A landscape with many valleys, sampled at points; each row gives a point and its height.
From any point a ball rolls to the lowest of the 3 points nearest to it. It stops when none of these is lower. Distance is the straight distance between rows; heights are no part of it.
kuzi (h 580): [106  98  99  82 132 109 106 110  78 102  97 101  96  93  82  93 118 102
  96 130 117 111 117 112]
bev (h 330): [ 75  94 114 128  91  84  95 112 136 106  99 100  98  98 112 118  97  98
  96  89  63  99  89  77]
Raz (h 396): [ 94  83 124 109 113 103  97 114 103 103 111  99 111 104 108 103 118 105
  94 106  92  94 110  94]
laga (h 107): [ 66 113 113 122  63  60  98 132 119  94  93 119  81  94  94 111  77 105
 130  67 109  97  97  90]
zozes (h 335): [ 93 127 113 108  86 112  82 115  90  69 110 113 100 116  95  95  82 108
 147 102 141 102 100 119]
Zudid (h 246): [ 97  77 103 124  88  98 107 112 137 106  98  86 116  84 126 114 108  96
  71  76  55 101  89  86]
Mibol (h 244): [124 118 100  83 118  96 102 119  67  88 118 104 103  95  74  62 109 123
  85 121 141 119 136 109]
nosu (h 321): [112  87  93  93 113 108  99  85  94 116  91  89 103 102 112  95 121  99
  72  95  79  94 108  91]
reki (h 363): [111  80  96 102 104 121 104  65 114 108  85  84 106 103 126 113 113  97
  73  78  71  92  96  78]
vemi (h 72): [ 77 118 131 115  72  92  92 132 103  84 103 105 100 110 101 110  98 113
 121  90 112  98 110 102]
Pob (h 821): [104  84  97  84 132 119  99  95  89 106  95 107  90 105  91 113 111  94
 121 133 101 110  93 100]
Selim (h 807): [122 113  74  83 110  93 121  84  65 116 105  80  85 106  84  69 113  80
  68 110  84 104 133 121]
vin (h 525): [ 87  84  92 121  93 111  87  70 143 107  85  83  93 110 119 126 105  92
  64  75  67 106  88  67]
tavif (h 203): [127 120  96  90  99 107  98 113  72  77 114 101 106  95  64  64 103 128
  96 124 153 124 125 111]
reta (h 474): [107  88 121  99 121 103 109 103  92 100  91  98 106 103 109  98 117 101
  82 102  88  98 118  99]
nipa (h 605): [114 100  96  98 109  82 113 105  74 114 107  90 109  89  99  74 114 105
  71 104  91  90 135 115]
lis (h 479): [ 90 101 131 117  96  93  92 127 102  95 116 106 115 101 109 106 110 109
 101  99  89  99 108  93]
Vakub (h 383): [ 73 103 121 128  76  80  99 137 125  97 104 107  87 102 108 120  89 104
 113  89  79 103  99  80]
mapok (h 171): [115 119 110  91  94 109  88 106  76  65 115 105 110  93  76  77 102 122
 115 127 153 120 124 111]
Bul (h 346): [131 114  81  81 111 106 100 115  67  94 113 113  99  90  59  59 104 111
  89 138 151 118 139 116]
litev (h 473): [ 64 102 102 116  99  75  89 114 130 109  93 111  77 116 100 119  87 103
 109  94  91 104  76  77]
Sitok (h 365): [112  86  86 117  90 102 124  75 119 101  96  83 126  69 116  98  93 100
  70  65  56  86  84  95]
livuf (h 465): [ 81  93  82  91 114 105  88  87 108 116  98 114  88 121  96 120  85  95
 135 126 114 106  71  85]
Rava (h 191): [ 73 124  91  97  67  80  88 120 115  90  99 122  76 105  98  97  67  91
 137  67 130  81  74 120]
gumim (h 696): [102  83  97  89 132 124 100  86  99 108  91  99  95 111 106 108 124  96
  94 109  90 114 104  98]
befam (h 693): [111  92  77  82 132 130  96  68  99 119  69  93  75 106  99 120 108  83
  95 120  98 123  82  93]
puba (h 222): [ 71 115 117  99  89  92  84 121 107  91 113 111  87 124  99 107  81 111
 131 101 119  90  84  98]
seme (h 373): [ 87  98  95  86 108 103  86 104 100 100  99 115  87 117  92 121  88  90
 146 131 121 105  76  95]
Rozun (h 905): [101  89  84  91 129 128  91  75 112 111  84  93  82 113 107 123 103  94
  93 120  87 113  96  85]
fiti (h 303): [117  91  90  97 106 116 112  73 100 109  91  79 116  94 125 104 114  94
  67  77  75  87 102  84]
vibep (h 694): [ 98  90  85  91 129 115  86  78 114 120  88 103  73 118  96 127 100  91
 118 134 100 115  69  94]
vurat (h 461): [118 117  82  87  79 122  93  91  93  69 117 113 101 107  66  99  76  70
 158 123 141  88  92 117]
Kimad (h 146): [ 73 125  99 106  66  71  91 121 124  92  87 132  70  99  98  95  66 104
 123  53 136  85  70 119]
tatag (h 221): [124  86  76  85  91  96 116  58  89 117  92  70 116  87 116  89  92  91
  66  75  76  78  96 102]
vaz (h 382): [105  93 120 126  95  87 114 120 115 105 117  97 130  84 114  96 114 108
  84  82  85 100 108  99]
Rutof (h 584): [ 83  90  93  94 116 110  87  98 109 109  95 112  84 112 108 122 105  97
 111 119  95 111  83  91]
gukup (h 858): [119 118  65  81  95  94 127  74  57 122 108  78  92  93  88  69 108  74
  71  96  69  90 131 120]
kasun (h 478): [ 93  89  85 123  86 102  87  85 143 100  89  89 103 109 128 118  92  89
  67  69  55 110  85  75]
zas (h 482): [ 80  91 100 111 106  86  80  92 143 114  89 102  70 113 115 123  88 103
  95 105  76 105  77  70]
meba (h 718): [121  92  94 108 101  85 126  84  86 117 108  77 115  89 105  74 106  97
  65  95  76  83 121 126]
gapo (h 228): [ 89  90 129 123  93  91 109 123 126 101 106 101 114  92 113 110 113 102
  87  84  66  95 102  92]
sorok (h 393): [109  96 113 109 101  95 112 103  95 108 111  87 120  90 112  88 115 106
  74  89  78  85 113 107]
vikug (h 469): [119 117  68  81  77  95  93  98  98  82 110 109  91 110  74 115  69  58
 157 129 132  84  67 119]
Naber (h 408): [113  88  89  82 106 120 107  71 100 111  85  85 102  98 117 103 109  89
  68  94  68  97 103  86]
selot (h 445): [114 101 120 137  76  92 112 131 113 101 115  95 133  65 113 105 112 115
  92  85  83 102 106 106]
monez (h 875): [124  96  79  75 104 104 122  61  76 126  83  76  88  97  99  94 110  82
  65  82  78  88 119 101]
retu (h 840): [111  85  95  76 132 115 110  85  79 111  86  98  95  93 100  93 113 102
  83 121  91 106 115 107]
zalu (h 862): [126 103  70  69 112 111 126  62  64 128  82  82  77  97  91  84 105  75
  67  99  83 111 130 106]
Gezi (h 920): [117  91  81  74 137 107 118  91  69 115  94 100  92  87  81  84 113  86
  83 126 106 111 122 116]
bemot (h 547): [ 91  86 113  96 122 105  91  93 117 102  91 101  99 110 117 108 118 103
  89 100  82 107  97  87]
Mifik (h 397): [111  92  95 135  86  90 131  96 114 113 110  83 136  63 117  91 101 104
  69  75  64  89  97 119]
paker (h 459): [104  99 106  85 118 114  96  99  85  83 102 114 109 103  78  91 112 102
 118 130 129 108 113 103]
Dako (h 523): [ 96  97  92 105 101 121  84  67 132 118  85  85  86 116 121 125 105  84
  78  89  84 108  87  73]
Kopi (h 128): [ 63 110 109 112  73  50  91 134 140  97  89 121  71  92  99 112  74 106
 111  69 103 103  85  85]
guku (h 708): [118 103  82  88 110  94 117  85  70 117 109  84 109  95  95  63 117  93
  70 110  85  92 128 113]
lisu (h 224): [ 65 107  90  92  92  74  77 107 108  95 101 121  86 119  97 110  75 105
 135 102 115  93  72  99]
femo (h 150): [ 68 119 106 102  82  89  89 122 104  94 100 121  74 115  99 110  79 107
 139  89 118  89  88 107]
Ripo (h 406): [110  86  96 110  86 109  94  66 120 106  92  81 109 101 130 119  98  87
  70  70  64  97  93  75]
Pabi (h 466): [ 92  81  99 106 107 111  91  77 118 105  88  87  92 115 114 119 109  94
  82  96  84 100  90  76]
mon (h 323): [ 87 111 101  86  87 100  87 114  90  84 113 114  92 115  93 106  83  98
 150 115 133  89  87 116]
Rezu (h 839): [114  89  93  81 140 121 100  94  77 102  99 109  96  98  83 103 116  94
 102 130 103 126 100 107]
duza (h 272): [ 73 107  89  95  95  88  81 104 108  99  98 118  78 113  89 112  77  85
 146 116 125  92  71 107]
mebed (h 274): [ 73 101 108 102  97  91  86 117 104 101  92 120  89 115 100 113  89 100
 131 104 110  99  83  95]
Moti (h 299): [ 98  93 118  95 117 102  97 108  90  92 104 111 112 104 101  97 117 108
 100 113 111 104 109  95]
zolez (h 399): [108  95 114  90 121 104  98 101  77  99 101 108 106  98  84  78 109 115
  95 125 115 111 119 106]
rop (h 124): [111 124 120 108  83 112  94 115  81  72 103 108 119 103  88  79 106 124
 114 102 145 124 122 103]
pamu (h 285): [ 99 104 132 108 103  97  89 126  89  87 103 103 121  95 100  84 116 122
  91 104 119 100 126 104]
Kig (h 366): [108  92  77 119  78  85 143  73 100 111 104  73 136  61 109  91  78 104
  80  61  66  84  78 115]
tadum (h 583): [121  86  81  64 125 125 106  69  89 124  74  87  90  95 104 107 112  89
  74  95  79 109 111  91]
pel (h 439): [106 105 135 120  86  92 111 135  93  92 111 104 124  86 112  86 112 121
  88  86 104 103 123  99]
fotet (h 275): [ 55 102 100 107  97  65  86 114 123 105  88 122  71 111 104 105  75 105
 125  81 121  87  75  93]
zusu (h 727): [117  84  89  80 113 128  90  59 106 120  78  87  95 108 116 120 112  88
  82  87  80 100  90  77]
nelu (h 189): [116 122 126 112  90  95 100 128  86  77 114 103 117 101  98  69 104 130
  94  99 132 118 135  99]
bubez (h 216): [108  83 103 104 103 105 105  89 106 104 103  90 110 102 118 103 116 103
  65  83  63  85  96  88]
kazuf (h 348): [108  86  99 118  99 102 104  81 126 105  93  78 118  89 123 119  98  94
  72  75  60  90  83  79]
feda (h 94): [ 77 132 125 120  55  71  96 127 118  82  94 124  73  95 108 101  81 101
 133  63 106 101  99 105]
Pipom (h 259): [113  84 101 119 102  94 114 104 110 108 112  87 123  79 118 100 116 110
  73  80  66  89 103 101]
Rozo (h 497): [118 101 104  92 123  91 108 110  72 105 100 100 109  90  86  72 118 105
  77 118 114 105 129 111]
vove (h 443): [116  94  82 106  93 100 126  83 101 110 102  79 124  84 112  84  98 106
  67  71  58  75  97 111]
Pepem (h 521): [110  97 118 119 100  79 108 128  94 108 114  88 129  90 110  83 118 119
  79  93  95  95 125 115]
debe (h 400): [ 76  91 106 117 109 100  93  93 134 102  95  95 107 110 119 124  97  96
  76  83  68  99  88  73]
tomul (h 917): [119  81  88  74 138 124 103  77  77 110  88 101  90  96  93  94 118  92
  86 115  97 116 101 111]
kos (h 306): [108 101  68 109  68  96 137  64  90 108 103  63 130  72 108  82  78 100
  78  63  71  68  82 113]
Folik (h 290): [117  80  85 105  92 113 113  64 104 111  93  73 121  85 119 100 100 102
  60  61  64  74  89  86]
Beru (h 822): [108 103 103  88 120 110 101 104  81  95 110 109  99 106  77 110  99  93
 143 139 115 119  89 108]
Mobu (h 503): [ 95  93  87  81 114 101  88 104  91  96 107 109  91 115  94 120  94  81
 140 136 118 103  78 102]
Rifet (h 315): [ 89 102 135 125  73  85 109 143 122  89 110 102 115  81 106 113 108 105
  99  84  79 105 110  97]
gibul (h 269): [ 88 121  83  94  71  92  87 106 114  93 106 122  82 107  97  95  60  90
 143  77 144  79  69 134]
Laf (h 230): [126 118  98  83  97 122  96 102  78  66 110  99 109  92  62  83  95 110
 132 135 150 117 108 125]
lipu (h 423): [109 124 142 122  70  87 101 142  99  88 107 100 132  83 110  91 112 125
 103  83 112 118 122 103]
Sani (h 392): [ 89 106  90  88 107 103  88 104  95  88 113 120  97 115  87 115  83  85
 146 124 134  88  73 113]
tegev (h 548): [112 100 113  96 109  89 113 114  75  97 114  95 115  94  89  68 115 113
  78 115 121 100 130 110]
tefat (h 347): [ 83 114  85  88  78  95  87 112 103  78 106 120  84 116  94 101  70  89
 152 106 136  80  74 125]
Gurep (h 223): [109 100  75  96  64  96 127  51  76 111 105  62 120  79 103  85  84  98
  74  62  63  67  98 114]
Kol (h 333): [ 85  99 110  92 116 116  90 105  83  80 111 111 100 113  88 106  99 109
 127 120 131 105  98 101]
doluk (h 267): [ 92 113 110  95  96 111  93 113  88  79 109 113 100 109  83  95  89  97
 135 122 140 104 108 113]
Tekoz (h 214): [109 109 113  88 100 116  93 113  86  64 109 116 112 102  76  88  93 117
 130 130 143 107 114 111]
buvu (h 670): [123 103  94  93 120  98 110 106  66 103 107 102  91  86  68  65 114 104
  71 131 117 115 136 119]
Kiz (h 241): [ 87 108 126 105  94  97  94 128  96  85 103 110 109 109 102  97 102 109
 114 109 121  96 112 102]
fitof (h 106): [ 97  84 112 119 101 101 104 101 118 103 100  93 117  89 117 110 116 101
  81  86  67  89  97  82]
vala (h 225): [118 117 113  98  96 104 100 118  71  83 117 101 115 102  73  66 105 124
  91 116 144 115 134 111]
Vetev (h 395): [114 123  78  90  69 110  87 101 101  76 108 106  91 113  87 100  72  77
 151 102 141  84  78 130]
dodam (h 205): [ 73 101 124 109  86  86  87 124 103  93 102 112  87 111 101 115  99 102
 117 100 105  92  98  94]
riz (h 538): [ 71  85  95 103 113  96  80 107 117 107  99 109  86 115 117 116 103 103
 102 105  86 101  95  79]
zok (h 43): [ 98  92  83 104 113 129  77  61 117 126  77  87  69 116 112 131 107  87
  95 112  94 126  82  74]
domu (h 877): [108  93  88  75 138 117  95  91  97 105  95 110  82 109  86 120 106  80
 134 136 105 119  72  99]
dulo (h 645): [ 99  88 102  87 129 118  94  98  84  92  90 110  96 106  86 104 109  93
 118 128 116 110  97  96]
femul (h 524): [109  89  86  88 121 125  79  63 109 123  75  98  72 110  98 129 104  87
 111 125  96 128  77  93]
Vifa (h 215): [103 102 122  96 112  94  94 118  90  84 114 112 117  99  95  87 114 121
  96 115 123 105 120 102]
pivif (h 113): [ 68 121 102 112  72  67  94 131 120  90  91 131  71  98  97 109  72 108
 127  64 115  91  89  94]
Zik (h 401): [ 70  93  98 126  91  73  94 115 148 103  95 104  81  99 111 121  82  97
  93  89  65 103  84  64]
rifi (h 243): [ 96 120 139 119  68  93 100 135 108  88 111 107 114 102 108  97 104 122
 116  88 107 106 113 101]
reg (h 318): [119 104  74  94  85  91 131  69  79 120 110  71 110  87  96  76  97  93
  67  87  64  70 105 111]

Where does a ball stop that starts at each point below?
tefat -> feda
tadum -> fitof
Pob -> mapok
zusu -> fitof

Call two points neighbours if one is among the 3 nearest of the other. Go from one point of each pair to the other, from neighbour to neighbour, staying as low as possible. Name the highest point that can't be avoided.
rop and vemi -> pamu
seme and zok -> Dako
vemi and femo -> puba
tatag and fitof -> fiti
